A landscape with many valleys, sampled at points; each row gives a point and its height.
A ball rolls from a point to whichever of its 2 nearest points has the largest drop for the distance, and stops where none of them is lower. Distance is the straight distance between rows; heights are no part of it.
K_207: [125  96  88 100  98 134  94 159  83 138 129  69 155 111 116 113 134 171
 130 153 108 126 132 172  83 101 123  84 147 131  94 112 149]  h=457
K_838: [142 122 109 154 208 136 135 107 173 156 145 118  98 171 155 137  85 119
 143 145 165 168 115  67 132 140 171 134 127 111  70 133 123]  h=585
K_89: [110 127  93 128 144 137  97 121 104 133 174 134 115 119 167 198 120 194
 169 192 113 157 111 117 132 119 160 122 118 103  89 111 137]  h=170
K_136: [ 92 119 120 149 159 141 129 113 110 105 167 139 110 118 144 203 109 172
 150 207 108 150 126 111 105 139 172 156 105  92  75 118 152]  h=215
K_181: [ 78 133 118 132 166 132 103 102 166 162 138 132  90 135 164 198 115 182
 171 157 127 172 116  85 157 105 158  89 143  92  99 123 137]  h=290
K_668: [150  93 131 101 104 131 100 149 119  97 130 106 132 103 220 114  86 199
 109 109 115 116 109 163 126 101 107 114  84 107 137  98  83]  h=245
K_868: [105  92 157 102 102 130  92 163 122 147 111 131 100  93 150 158 157 120
 150 111 113 136 129 148 130 123 111  91 118 113 166 132 131]  h=366
K_904: [145 125 152 153 172 122 126 137 134 173 143 137  93 148 134 107 151 102
 131 145 131 156 125 123 141 152 135 136 142 155 111 120 102]  h=184
K_275: [114 115 148 138 125 112 137 123 137 171 147 129 119 134  84 153 166  70
 156 139 122 151 144 110 119 142 155 120 164 145 135 117 146]  h=617
K_178: [157 121 109 123  98 127 162  86 135  83 113 142 149  93 116  32 130 160
  89  91 107 108  97 143 107  89  64 194 141 162 169 139 105]  h=278
K_822: [103 125 173 127 108 131 117 144  81  96 132 126 117 135  98 156 190 116
 116 174  85 114 156 157  96 110 128 104  90 105 109 104 173]  h=296
K_124: [124 125  98 136  98 110  98 162 115 168 141  67 199 137  87  87 141 174
 146 170 116 142 131 135  93 122 134 106 193 168 122  95 120]  h=511
K_9: [113  89 115 107  87 128 108 124 101 182  77  99 137 141 152 121 134 168
 104  96 114 151 140 172 103 113  94 148 102 170 133 162 145]  h=602
K_428: [133 105 127  87 123 136 137 128 167  94  86 131 123  89 124  64 147 106
 106  94 142 118 117 128 126 148  97 160 154 131 172 157 101]  h=359
K_392: [173 131  90 178 154 109 143 127 129 143 187 106 120 147 118 126  89 106
 160 142 126 124 108 126 133 158 154 162 139 126 100 110 107]  h=388
K_616: [151 148 131 120 138 157 154 143  76  69 126 172 107 180  67 112 136  91
 115 130 119  85 171 122 116 129 153 152  64 130 100 136 193]  h=516
K_179: [138 166 126 119 129 110 133 135 108  44 163 124 137 123  46 142 151  40
 114 163 131  68 142 147 135 119 147  71 119 114 111 102 145]  h=189
K_274: [ 91 123 106 127 135 120  96 126 155 175 139 122 122 131 213 156 123 210
 143 131 138 156 105 115 162 106 132  65 163 118 136 126  99]  h=404
K_383: [136  86  66  97 147 169 142 137 125  98 105  97 134 114 149  64  92 145
 111 101 164 144 106 141  81 141 110 167 112 145 136 160 139]  h=671
K_453: [ 83 163  85 184 141 141 155  95 101  69 130 143 164 113  90 217 115 132
 159 171  86 153 103 124 130 189 161 136 130  70  95 114 172]  h=513
K_381: [ 85 119 165 110 132 176 107 148 121 112  88 156 102  91 149 167 109 137
 120 113 135 123 134 127 114 119 105 155  49  88  95 165 166]  h=161
K_905: [144 122 143 153  96 119 121 131  77 177 137  98 121 158 108 116 168 136
 152 166  92 147 149 161  96 116 127 175 104 126 107 116 119]  h=556
K_548: [107 131 144  94 115 180 108 143 147 140  77 143  97 107 156 134 103 139
 120  81 138 121 132 131 104 126 103 194  52 100  98 184 153]  h=221
K_694: [184 114  97 134 162 132 161 112 115 113 164 112 123 151 156  39 102 160
 116 116 154 127  92 136 114 128 123 154 122 161 140 112  83]  h=277
K_82: [123 143 113 169 151  92 139 125 142 194 140 117 152 125 102 155 112 117
 169 160 126 183 109 101 118 171 143 147 195 152 127 124 129]  h=440
K_354: [143 118 139 124  85 133 137 109 151  76 121 126 126 103 189  71 108 176
  93  88 104 112 103 154 128  92  81 188  96 119 153 102  71]  h=186
K_587: [167 139  98 197 164 144 147 101 160 140 158  96 174 174 197 129 108 157
 108 126 174 136  96 126 163 153 168 100 186 112  87 127  85]  h=243
K_681: [108 148 197 118  93 155 110 133 161 166  72 198 110 111 104 132 160  78
 121  78 159 103 164  95 131 120 117 134  96 120 177 143 139]  h=758
K_896: [ 83 110 186 131  92 151 116 147  93  61  96 152 131 127 102 160 176 107
  87 170 107 119 183 144 107 123 135 116  74 105 128 108 195]  h=267
K_98: [114  98 131 100  99 122 105 128 121 165  76 106 137 120 134  81 156 144
  96 105 130 156 144 146 100 124  86 126 136 171 150 145 135]  h=576
K_17: [117 114 110 118 173 145  97 124 143 126 150 118 110 122 192 160  91 168
 142 147 172 136  99 132 137 123 159 101 108 104 101 143 122]  h=436
K_796: [123 130 150 109  90 134 113 119 107 143  76 125 124 147  92 138 169 114
  94  82 123 101 174 168 113  95 113 135  74 114 133 145 175]  h=468
K_476: [138 126 154 158 131 130 136 145  83 105 173 124 103 129 117 143 143 106
 150 174 103 107 116 163 130 152 156 135  92 106  97 108 121]  h=430
K_806: [ 94 109 135 129 160 131 108 131 139 186 132 138  94 147 166 162 130 167
 155 165 134 172 119  99 132 111 148 122 119 114  99 131 127]  h=160
K_714: [187 121 133 125 156 127 161 123 121 114 135 141  96 151 135  46 109 124
 107 117 154 116  97 141 149 125 114 152 107 177 145 113  82]  h=315
K_237: [144 109 120 147 175 141 164 135 144 145 143 137  87 139  94 142 109  49
 165 128 134 138 148  92 120 157 154 134 131 123  88 148 142]  h=506
K_496: [127 145 153 125 130 132 138 131 120 117 143 136 134 154  56 148 194  72
 135 137 129 104 181 137  97 122 167 115 123  98 142 106 156]  h=372
K_559: [129 152 147 153 156 131 168 136 119  73 180 153 117 143  82 169 117  67
 160 146 107 122 154 126 148 182 164 136 122  84 112 116 130]  h=469
K_198: [128 148 105 182 139 143 128  90 174 150 139 104 182 173 207 166 121 199
 114 142 153 160  92 115 176 139 156  79 200 123  93 125 100]  h=322
K_517: [161 170 125 125 132  92 147 142 126  95 171 118 136 152  49 137 164  23
 131 138 131  56 160 128 128 113 164  77 133 106 149 114 133]  h=158
K_234: [120 165 166  87 114 105  92 135 119  80 119 119 140 110  98 143 196  79
  80 144 118  71 166 167 104  74 126  66  84  90 155  90 150]  h=105
K_689: [120 156 137 165 115 114 143 120 128 151 187 128 149 141  81 188 147  70
 180 123 127 134 115 149 155 156 154 111 157 102 126 114 114]  h=630
K_249: [111 101  75 111 126 130 117 135 100 149 153  79 149 118 108 149 130 147
 155 157 125 144 120 153  89 122 145 101 160 140  77 125 148]  h=477
K_687: [153 127 141 158  85 100 103 133  77 188 160  95 131 122 112 121 152 126
 166 161 103 131 133 167 117 128 136 153 132 143 120  89 113]  h=569
K_734: [ 72 129 137 124 156 152 121 130 119  86 144 150 113  84 134 203  95 140
 152 160 120 157 102 118 148 139 154  81 101  80 104 145 169]  h=425
K_943: [109 153 150 195 129  73 132  95 140 201 133 119 103 133 137 169 133 159
 199 181 108 159 107  81 135 149 131 156 171 122 138 107 112]  h=531
K_360: [121 103 147 151 154 121 114 125 187 133 105 100 119 146 227 116 139 176
 109 128 167 140 104 107 149 123 115  93 142 105 132 153  99]  h=551
K_976: [170 177 167  96  95 129 151 129 108 142 111 178 104 142  85 120 176  67
 124 112 144  66 159 150 142  97 125 107 101 137 168 111 128]  h=287
K_850: [112 186 124 201 143  82 120  82 141 212 114 132 136 135 132 181 104 176
 173 170 118 173  92  81 161 164 121 147 209 141 122 105  99]  h=502
K_549: [186 140  99  61 140 158 155 166 139  58  97 167 104 135 101  95  86  72
 154  93 154  68 124  71 137 130 102 141  87 138 138 166 131]  h=403
K_758: [134 172 156  93  22 111 122 131 159 132  67 158 134 127 130 157 127  92
  94  58 113  68 165 148 157 126 105 177  79 130 169 161 127]  h=796
K_283: [ 92 118 109 125 101 116  94 141 125 163 168 130 141 127 182 185 116 206
 179 145  96 148 113 131 166 114 140  64 147 118 119 125 104]  h=472
K_459: [151 101 132 117 110 139 133 123 134  78 138 118 130 102 194  83  86 195
 100 107 113 106  92 144 120 101  99 134 114 102 150  91  59]  h=218
K_343: [180 125 151 110 143 127 159 134 128 132 144 144  88 145 121  82 146  82
 126 110 152 114 135 140 168 132 115 118 134 166 142 112 101]  h=314
K_894: [120 122 132  82 157 171 110 165 132  70 120 137 100  77 132 146  75 114
 141 122 167 125 108 103 114 142 111 125  69 104 102 167 148]  h=497
K_648: [192 178 109 101 142 109 133 129 139 139 107 146 129 175  50  81 169  38
  97 121 170  75 172 118 111  90 149  89 130 153 160 113 152]  h=168
K_29: [143 131 117  93 115 149 136 138 143 113  80 147 102 142 125  95 100 119
 107  68 158 102 115 135 131 137  91 192  92 146 136 176 129]  h=317
K_516: [126  84 123 112 126 127 120 134 122 167 113 103 132 118 110  88 158 131
 127 108 134 142 137 153 111 149 116 112 164 155 149 130 140]  h=552
K_967: [159 174 133 106 136 154 150 131 121  93 101 136  78 164 167 100  85 138
  99  87 153  83  91 125 154 106  94 176  48 133 109 139 111]  h=894
K_568: [110 122 166 159 149 130 116 127 194 134  80 131 119 121 216  85 146 152
  90 117 145 150 118  98 142 116  92 138 140 111 142 149  91]  h=578
K_48: [120 129 165 117 131 148 120 131 147 158  90 151 116 127  61 120 172  68
 131 103 148 112 167 111  97 118 138 109 121 112 134 140 181]  h=549
K_408: [108 110 125 153 196 120 106  99 140 130 141 126 177 104 190  83  93 206
  98 169 136 191 111  97 115 124 123 121 193 167 140 141 116]  h=517
K_480: [111 112 119  96 176 167  97 146 146 108 129 134  98  93 166 151  75 158
 136 126 174 142 107 110 109 128 134 117  74  97  95 155 140]  h=474
K_61: [149 144 144 195 194 123 129 117 136 102 166  96 176 123 192  55  98 205
  67 181 136 164 144 111 122  95 145 141 188 154 129 123 100]  h=434
K_772: [124 157 175 141  79  95 127 112 174 138  77 138 120 154 180 120 122 135
  81  71 113 132 139 147 180 123  89 217 114 165 158 164 104]  h=850
K_483: [ 85  95 162 102 120 123 103 141 152 169 101 137 109  96 160 140 159 134
 132 105 127 151 117 120 139 129 105 104 145 139 175 131 120]  h=406
K_807: [144 104 144 148 159 143 122 116 174 105 120 102 125 127 231  75 116 198
  90 118 182 118  93 127 128 114 123 113 133  86 142 134  94]  h=526
K_785: [154 133 118 115 120 159 151 121  80 103 106 132  90 165  63 115 125  97
 102 108 135  83 143 155 133 122 123 157  72 154  96 160 181]  h=546
K_386: [ 90 136 115 172  78 101 115 127 100 177 163 117 131 119 107 190 159 188
 196 177  73 149 123 109 114 131 125 109 158 108 133 113 123]  h=537
K_236: [168 106 137  96  70 108 135 129 121 127 102 108 152  97 122  60 150 160
  97 103 114 111 144 175 119 115  89 125 149 159 186  99  86]  h=823
K_994: [168 122 111  91 110 111 111 141  83 127 137  79 137 141  67  90 148 111
 109 134 115  87 147 182  96 106 127 125 116 138 100  92 129]  h=196
K_910: [145 131  97 159 161 138 156 134 139 104 184 133 128 147 104 156  69  48
 160 112 130 137 119  99 169 183 155 114 115  98  88 150 121]  h=405
K_398: [144 131 134 171 150 107 124 123 136 190 157 112 104 143 153 124 122 145
 162 168 145 159 110 120 134 148 144 139 151 130  92 119  85]  h=110
K_956: [133 171 165 117  70  99 132 117 174 136  80 153 109 160 140 115 101 122
  90  86 137  78 146 119 200 131 113 205  93 158 159 172 117]  h=861
K_460: [115 111  95  76 111 155 122 150 174  79  73 127 125  80 101  96 129  73
 116  87 156  98 121 112 103 145 105 138 130 106 134 160 124]  h=327
K_378: [113 103 121 126  94 133 112 128 113 147  82 110 125 118 196 120 124 190
 111  76 109 141 135 168 116 112  91 166  80 135 145 149 129]  h=625
K_782: [ 96 107 149 132 104 106 117 123 120 216 114 128 115 134 127 154 173 146
 146 150 100 185 143 101 100 111 112 112 170 170 133 129 134]  h=346
K_882: [143 160 176 105  62 128 123 133 147 153  84 161 116 104 117 135 153  87
 119  71 146  82 163 128 142 117 108 145  84 111 179 143 142]  h=781
K_490: [129 117 153 153 112 117  99 139 119 162 117 122 144 137 217  75 128 218
 107 128 115 189 149 146 132 105  90 129 137 186 153 115  93]  h=309
K_589: [120 164 103 168 130 117 102 113 150 175 159 112 162 153 182 157 114 191
 154 143 128 156  92 119 177 136 152 100 185 122 106  99  95]  h=397
K_865: [173 130 100 131 150 140 163 153 105  81 160 151 114 147  66 128 134  34
 161 132 131  91 162  92 125 138 150 121 105 121  95 143 156]  h=479
K_31: [ 58 148  93 147 139 144 131 106 108  91 150 145 147 100 131 221 113 141
 156 156 105 162 105 129 149 149 160 100 131 100  82 113 159]  h=478
K_147: [ 94 107 119 122 127 108 108 119 137 205 122 133 105 133 165 142 141 185
 154 157 117 189 127  96 127 110 135 103 161 168 117 127 116]  h=272
K_277: [113 117 143 101 119 137 115 125  82 135 104 123 111 143  93 140 159 129
 107 118 118 123 168 162 100 106 119 147  74 127  97 141 189]  h=499
K_451: [120 109  97 108 154 144 122 142 103 102 155 114 119  90 114 168 105 124
 146 152 143 123 107 146 117 134 141  96 111 104  86 141 157]  h=373
K_780: [152 158 164 105  92 109 126 143  90  88 134 129 133 125  70 123 184  71
  89 143 114  68 152 161 108  91 134  84  98 110 130  83 148]  h=137
K_226: [192 163 128  88 115 124 149 118 116 132  97 151 105 159  65  96 167  52
 114 110 168  78 151 136 130 108 127 106 115 155 188 115 128]  h=230
K_973: [ 89 155 172  97  99 127  91 145 148  67 111 113 149  91  92 161 178  81
 105 133 141  79 153 143  97  83 131  58  92  69 151 105 164]  h=68
K_416: [118 107 170 110 150 158 130 139 130 113 121 162 106 120  78 147 145  80
 151 114 141 108 159 111 121 139 146 103 104  95 125 140 170]  h=514
K_789: [134 107  76 100 154 137 143 141 123  88 149 116 133 107  95 144  83  68
 131  94 154 115 117 130 141 170 135  89 132 115 117 161 145]  h=266
K_189: [ 92 192  75 170 150 124 143  65 143 185 135 153 139 140 131 196 104 159
 174 115 107 175  93  73 170 141 141 116 198 116 102 102 132]  h=518
K_917: [ 96 112 139 125 117 113  88 147  95 126 170 135 114 108 175 186 141 181
 155 179  95 141 129 155 138 105 139  88  98 103 101 117 135]  h=227
K_445: [124 155  64 192 132 136 134  94  90 117 155 125 173 109 102 213  85 122
 173 144  85 133  96 131 120 172 124 145 132  70  86 112 154]  h=536
K_562: [ 99 111  94 142 171 135 154 108 110  99 130 128 121 137 105 204 113 155
 164 197  87 148 146  85 102 157 185 167 132  81 102 116 171]  h=249
K_809: [154 147 132  89 101 113 117 133  73  83 108 110 114 149  67 110 154  97
  99 142 109  77 153 184 109  95 119 110  90 130 101  78 141]  h=169
K_436: [140 139 171  96 155 154 122 163 146 111 107 187  97 115  97 121  99  74
 159  95 162  91 152  83 133 142 125 115  95 106 139 160 143]  h=473
K_643: [113 105 101 161 197 117 140 102 142 106 171 128 185 102 170  82  63 172
  98 149 135 186 116 115 133 129 135 134 220 149 142 153 114]  h=548
K_430: [142 135 160  94 120 111 132 121 131 170  96 131 129 143  97  84 192  68
  74 127 147 140 144 147 103 121 113 110 163 179 167 120 133]  h=320
K_692: [186 130 125 115  87 110 127 134  90 165 135  89 122 148  66  79 158 105
 129 137 121 111 146 160 117 136 130 124 152 179 125  89  98]  h=229
K_90: [129 151 156 101  97 114 106 119 125 175  77 142 127 132  99 103 179  75
  82  97 147 109 177 148 123 113 114 126 128 146 175 130 157]  h=368
K_41: [148 125 170 146 145 121 129 138 134 164 157 162  87 150 104 121 152  71
 147 134 152 134 137 131 158 146 145 121 140 141 135 120 120]  h=247
K_744: [120 133 139 183  86  91 119 130  86 162 170 107 132 135  96 163 173 152
 185 167  82 124 139 144 112 131 134 142 142 107 135  88 121]  h=554
K_867: [128  95  78  88 140 137 131 160 154  74 103 130 143  82  96 123 111  74
 131  85 158  99 118 116 137 171 103 111 135 107 145 160 127]  h=302
K_921: [ 78 107  90 129 156 144 158 116 131 122 132 133  98 121 100 182 113 126
 173 159  96 155 140  79 110 140 176 134 130  87  80 139 173]  h=289
K_572: [153  96  94 139 184 128 163 124 171  96 124 141 116 127 133  70  91  95
 111 107 162 141 122  86 142 159 109 145 143 163 157 156 116]  h=431
K_703: [153 144 117  66 126 153 146 148 108  42 111 132  88  99 128 118  81 122
 103 122 161  85  88 125 111 125  87 172  60 136 111 148 138]  h=908
K_133: [ 68 105 205 115  93 150 119 121 155 178  73 162 112 126 100 159 187 102
 129 101 105 143 166  78  99  92 119 103 130 138 171 124 179]  h=686
K_193: [152 135  86 181 192 126 158 112 160 106 175 102 158 167 187  86  80 140
 103 114 172 128  88 120 158 150 152 113 172 120 114 130  88]  h=172
K_787: [120 118  91  99  84 146 122 118 116 117  81 102 134 121 180 116  85 190
  92  87 120 131 123 172 101 117  99 204  71 140 137 159 126]  h=641
K_232: [142 165  72 212 145 116 145 101 118 142 162 130 169 121 117 181  93 109
 178 108 106 142  98 130 154 190 147 147 144  91  88 109 117]  h=563
K_238: [113 124  76 147 106 101 110 147 122 174 143  71 185 134  86 136 136 150
 169 156 103 141 124 133  83 129 141  96 188 139  94 121 142]  h=493
K_610: [120  80 100  81  87 126  89 164  98 136 107  69 166 104 132  84 140 184
 124 115 101 103 123 180  94 100 101  83 136 136 130 104 131]  h=441
K_257: [135 115 153 164 136 119 101 145 131 174 133 116 154 139 194  86 138 178
 124 158 122 172 130 125 142 122 117 120 162 168 132 103  79]  h=254
K_497: [123  96  94 122 121 116 120 131 117 159 129  92 167 129 114  85 127 158
 131 146 131 163 127 128 102 149 134 103 197 173 136 134 125]  h=530
K_452: [172 132  77 162 174 129 149 138 135 115 204 114 112 159 136 139  84  89
 148 125 148 118 107 121 161 158 153 118 106 114  88 136  96]  h=350
K_914: [126  97 107  76  84 130  99 151 102  99  94  85 143 103 135  98 130 150
  92 106 117  90 125 181  91 117  91 119 116 120 133 114 125]  h=426
K_2: [172 146 160 115 127 110 138 128 106 157 122 143 122 141  85  85 170  66
  85 145 142 134 150 148 135 136 119 130 162 206 174 114 101]  h=284
K_219: [101 105  81 130 168 133 139 127 126 123 140 113 122 105 119 193  92 113
 159 141 124 165 124 115 121 149 162 112 129 101  85 144 165]  h=336
K_287: [151 109 150 166 162 124 123 114 116 122 149 116 167 121 194  47 114 225
  72 175 119 194 135 121 122  94 119 147 137 167 136 112 105]  h=393
K_953: [116 119 123 140 206 117 126 134 119 145 146 139 175 114 162 108 109 193
  91 184 110 212 127  87 113 142 144 143 205 166 123 135  93]  h=490
K_607: [112 167 103 186 144 107 123  94 152 192 134 125 138 140 145 174 117 158
 164 148 111 183  78  94 167 143 143 106 199 146 111 108 102]  h=462
K_157: [ 76 119 188 110 126 164 114 154 105  79  91 163 114 103 118 163 135 130
 107 150 110 115 170 133 118 114 115 139  55 106 113 142 189]  h=223
K_168: [ 84 100 169 119 160 102 117 134 160 165 104 149 129 109 161 133 130 134
 128 130 133 184 109 106 134 138 111  86 190 157 176 130 110]  h=451
K_32: [145 133  68 161 171 145 144 119 148 115 169 121 152 136 160 103  72 123
 137 105 143 145  97 121 174 160 160 106 159 133 116 127  97]  h=259
K_748: [ 89  98 186 142 102 146 122 127 129 173 112 169 112 144 111 176 191 113
 149 113 103 150 170  98 113  99 139 108 119 118 156 109 169]  h=644
K_674: [100 125 166 181 129 107 119 103 144 185 147 131  97 147 138 177 156 137
 182 167 103 166 115  99 152 122 147 121 153 105 125 103 115]  h=565
K_363: [ 91 122 158 108 166 160 117 151 135  60 131 156 104  68 113 178  69 112
 158 137 142 121 130  94 145 147 133  92  87  83 103 163 176]  h=476
K_405: [153  88  93 125 176 132 151 140 145 130 136 129 110 137 108  97  95  58
 132 116 154 138 132  85 136 161 132 119 143 144 121 154 128]  h=470
K_980: [ 89 147 129 138  94 114 132 137  91 124 182 123 161 107 108 208 154 134
 160 150  94 123  93 164 143 141 155  82 146  89 120 111 137]  h=310
K_471: [ 88 108 169 108  94 135 107 154 102 126 128 136 117 103 121 168 175 107
 131 145 112 117 150 150 109 105 125  85  88  95 141 125 164]  h=326
K_826: [111 159 167 115  57 122  93 113 146 171  58 134 153 147  95 141 173  98
  88  69 126  96 188 143 113 107 120 139 108 121 164 152 174]  h=421
K_968: [135 174 115 191 153 113 161 111 136 158 167 129 134 157 116 168 116  84
 175 118 120 137  94 128 174 175 149 126 153  90 100 110  93]  h=598
K_143: [156 124 116 158 123 101 137 137  94 125 183  89 127 131  98 153 125 105
 178 167 103 116 107 148 125 153 157 136 131 111  89 109 125]  h=414
K_820: [120 168 127 169 117 108 158 102 155 160 150 114 171 139  51 186 163  52
 158 110 115 130 121 125 125 150 165 100 185 121 151 121 141]  h=652
K_126: [129 133 174 140  92 101 116 111 136 132  83 140 138 123 176  83 130 136
  80  77 102 145 143 164 153 120  67 183 130 177 183 130  86]  h=840
K_20: [124 119 119 148 186  84 132 127 130 175 133 130 161 131 146 130  99 141
 123 180 117 199 111  91 130 176 145 129 205 172 116 122 102]  h=466
K_185: [ 89 160 156 130 129 114 125 140 111  90 153 113 156 158  68 154 206  78
 124 168 101  98 160 151  89 122 164 108 133  81 129  84 147]  h=354
K_601: [162 119 128 100  34 104 132 107 150 106  75 136 161 114 127  84 145 158
  85  62  94 100 148 175 130 106  78 158 117 153 181 107  89]  h=814
K_519: [161 150 123  80 115 141 141 129  96  87  99 124  97 125 154 127  83 154
  86 116 140  95  87 156 126 116  98 173  37 152 115 124 129]  h=903
K_318: [157 131 140 194 158 119 146  77 143  93 180  94 176 129 211  58  92 200
  66 157 177 136 127 102 121  82 150 109 182 119 141 130 117]  h=475
K_929: [ 90  77  93  96 137 143  98 135 147 162 132 129 124 117 202 146 111 217
 151 146 139 144 108 120 136 109 118  94 134 128 135 139 114]  h=337
K_615: [171 179 103  97 146 122 141 134 121 105 136 137 131 160  44  99 172  37
 110 127 159  55 171 124 112  81 157  78 112 107 141 100 145]  h=111
K_482: [146  98  88 107 150 141 158 118 175  58 114 151 118 104 129  50 101 116
 123  95 152 114 104 106 125 146 100 168 145 142 164 158 108]  h=394
K_26: [113 107  74 118 164 144 131 122 157 141 143 131 156 117 150 136  80 146
 143 110 138 167  92 136 154 149 149  89 171 122 117 147 108]  h=351
K_642: [159 154 129  92  18 101 124 123 156 120  67 134 138 123 145 140 144 112
  88  55 104  96 151 161 149 119  90 177 102 137 178 127  87]  h=805
K_199: [ 91 115 197 158 127 117 132 120 123 176 151 157  96 161 133 178 189 134
 179 157  87 157 154 101 121 109 145 120 130  89 140 105 135]  h=603
K_129: [160 144  77 193 148  92 135 118 136 165 166 100 169 140 122 124  81 108
 153 153 125 156  96 111 136 187 135 167 190 157 116 118 111]  h=416
K_402: [105 138 175 125 109 104 114 117 118 217 112 126 140 148 101 150 196 106
 120 161  97 182 155 103  72 111 110 119 171 177 141 120 155]  h=389
K_337: [142 145 106  78  90 146 167 115 150  83  73 147 123 146 111  77 120 129
  90  79 134  85 110 132 136 131  99 203 104 158 150 148 131]  h=355
K_261: [ 95 138  75 135  76 120  97 140 107 185 182 123 145 136 140 191 121 201
 179 170  88 139 111 124 146 131 138  92 165 125 114 116 112]  h=510
K_750: [123  97 112 151 176 117 139 121 120 101 163 117 189  79 127  64  90 155
  96 131 127 176 128 130 123 133 130 128 217 173 154 146 131]  h=573
K_444: [145 130 129 130 144 133 158 150 118  68 174 158 110 124  70 165  99  48
 161 130 131 118 138 113 160 173 153 103 111 103  98 145 137]  h=450
K_298: [168 137 102  87 143 168 153 146 142  93  87 161 111 138 113  80  88  99
 133  82 174  88 115  95 135 134 106 180  79 159 133 173 144]  h=360
K_858: [101 105  83 102 169 154  83 119 148 122 141 112 144 122 228 167  93 223
 112 143 172 126  97 118 134 106 141  92 118 108 128 128 116]  h=391
K_495: [139 114 126  87 131 140 130 154  95  68 129 112 105  87 108 133 113 101
 126 136 147  94  98 168 124 143 113 112  89 129 106 142 154]  h=398
K_494: [170 138 158 136 114  98 121 137 107 161 136 102 145 138  90  79 173  84
 113 169 129 136 135 135 113 152 123 138 172 207 147 103  92]  h=257
K_718: [ 87 170 103 153 154 133 134  77 153 158 153 151 116 140 142 210 117 174
 180 118 106 161 104  89 165 129 158  90 151  85  85 112 125]  h=420
K_576: [162 185 154  99  89 147 157 131 145  85  93 139  98 187 154 126  85 138
 115  71 146  74 112 111 180 107 102 195  45 146 120 154 111]  h=884
K_890: [136 117 127 127 106 144 119 112  83 180 126 104 108 155 103 113 153 143
 139 131 103 142 150 177 107 116 124 151  83 153  99 133 156]  h=533
K_217: [180 117  81 152 169 122 165 119 140  96 194  96 139 155 173  63  66 162
 120 131 162 130  88 141 130 138 155 130 142 142 123 107  79]  h=234
K_373: [116 107  91 102 120 159 141 110 130 106  89 118 132 119 168  68 103 170
  78  78 140 127 103 152  82 124  95 207 102 149 136 160 135]  h=655
K_350: [ 82  89 106 116 152 125 125 133 156 137 120 138 157 106 159 114 115 157
 138 114 137 167 102 123 145 140 116  94 188 134 165 144 109]  h=413
K_406: [127 116 163 149 138 135 137 140 115 114 180 147  92 132  99 160 158  93
 174 157 108 123 143 132 145 157 164 153 120  83 102 111 138]  h=447
K_169: [156 148  87 105 104 118 180  83 152  70  93 161 128 133 121  48 133 134
  94  85 120 105 106 126 136  95  87 231 127 175 153 147 118]  h=339
K_697: [139 133 105  89 127 122 139 147 123  59 152 117 129 111  71 143 114  56
 128 123 152  84 126 144 146 136 140  72 124 106 121 141 149]  h=225
K_203: [145 122 121  78 103 141 118 148 107  94  92 110 117  88 106 116 128 121
  96 121 133  73 123 166 102 112 104 126  92 120 115 131 142]  h=415
K_248: [143 107 168 138  84 109 124 128 103 128  92 120 157 107 156  58 152 169
  90  90 101 149 145 165 130 115  74 154 134 187 179 111  96]  h=831
K_752: [145 155 122  78 100 144 144 134 100  88  95 130 110 143  87 121 108 122
  90  89 138  61 140 149 141 119 111 164  66 148 107 168 178]  h=570
K_696: [ 79 138 145 147  97  99 111 135  99 114 171 103 172 138  87 188 192 123
 145 173  81 116 136 154 108 128 155 102 155  74 139 100 145]  h=338
K_523: [136 115 168 164 129 120 106 138 107 135 122 127 171 102 193  57 126 207
  76 144  97 184 153 132 130  94  94 153 150 197 161 112  84]  h=352
K_145: [147 117 123 175 170 129 147 108 158  79 154  93 142 115 215  41 112 202
  78 139 178 112 110 132 114  85 133 118 154 106 143 118  95]  h=505
K_218: [148 123 115 141 161 160 159 162 104  70 137 156 114 165  53 136 136  64
 126 156 120 101 174  96 105 149 151 145 103  98  84 119 166]  h=495
K_540: [128 118 134 150 196 129 145 130 161 145 161 131  99 143 121 159 104  95
 166 142 132 161 129  77 145 154 180 141 125 103  88 130 126]  h=542
K_983: [134 131 142 178 159  97 118 130 137 169 169 106 145 146 167  83 119 172
 120 181 138 171 107 116 157 142 145 126 188 162 107 111  71]  h=192
K_521: [159 127 117  94 146 143 145 168 163  79 118 172 104 114  85 102  96  63
 156  94 177  75 137  74 147 149 118 110 109 106 139 171 121]  h=438
K_196: [154 167 162  94  91 121 144 128 138 124  86 168  87 167 136 113 114 129
 107  70 152  59 119 143 182 118 102 181  66 146 158 141 123]  h=873
K_410: [161 147 175 124 122 140 144 132  87 123 122 171  98 146  64 123 183  66
 135 131 135  82 179 148 127 117 161 125  82 121 145 126 146]  h=340
K_371: [144 135 132 135  97 131 164  80 172  82 135 144 127  91 156  50 110 176
  87  98 102 125  96 142 113  91  71 216 121 140 158 125  87]  h=226
K_188: [126 100 113 108 124 137  73 153 114 140 114 116 109 109 217 140 117 198
 139 134 109 141 121 149 119  87 107 115  99 122 127 127 107]  h=282
K_937: [ 93 127 210 103  99 157 111 128 171 183  57 177 125 103 107 161 170  87
 130  86 152 124 166  93 108 119 120 107 124 116 197 135 169]  h=727
K_784: [105 110 175 121 144 143 148 123 152 159 110 137 125 124  74 161 155  56
 147 114 135 140 167  72  93 135 156 101 153 133 155 128 173]  h=587
K_542: [ 84 107 135 122  85 105 105 139  88 132 174 122 129 114 139 201 144 139
 153 140  80 131 122 154 133 109 130  77 144  99 132 110 135]  h=275
K_477: [107 139 125  87  83 164 133 129 159 128  71 127 114 142 166 127 103 144
 101  72 138 102 120 130 127 134 102 214  69 134 124 186 124]  h=274

Two balls start at each pair of points below. Name the first point that both come to, or write -.
K_787 and K_890 -> -
K_249 and K_905 -> -
K_383 and K_373 -> -

Call two points neighbours if one is among the 2 nearest of the other. Go from one point of each pair to the other, from neighbour to neighbour, staying as low as possible. Name the highest point that can't be avoided.
K_806 and K_973 -> K_189
K_734 and K_354 -> K_894
K_193 and K_381 -> K_168
K_973 and K_381 -> K_471
K_973 and K_354 -> K_337
K_615 and K_89 -> K_496
K_193 and K_398 -> K_714

Where does a ball stop that starts at each point below?
K_90 -> K_973
K_703 -> K_89
K_750 -> K_452
K_568 -> K_398
K_168 -> K_381
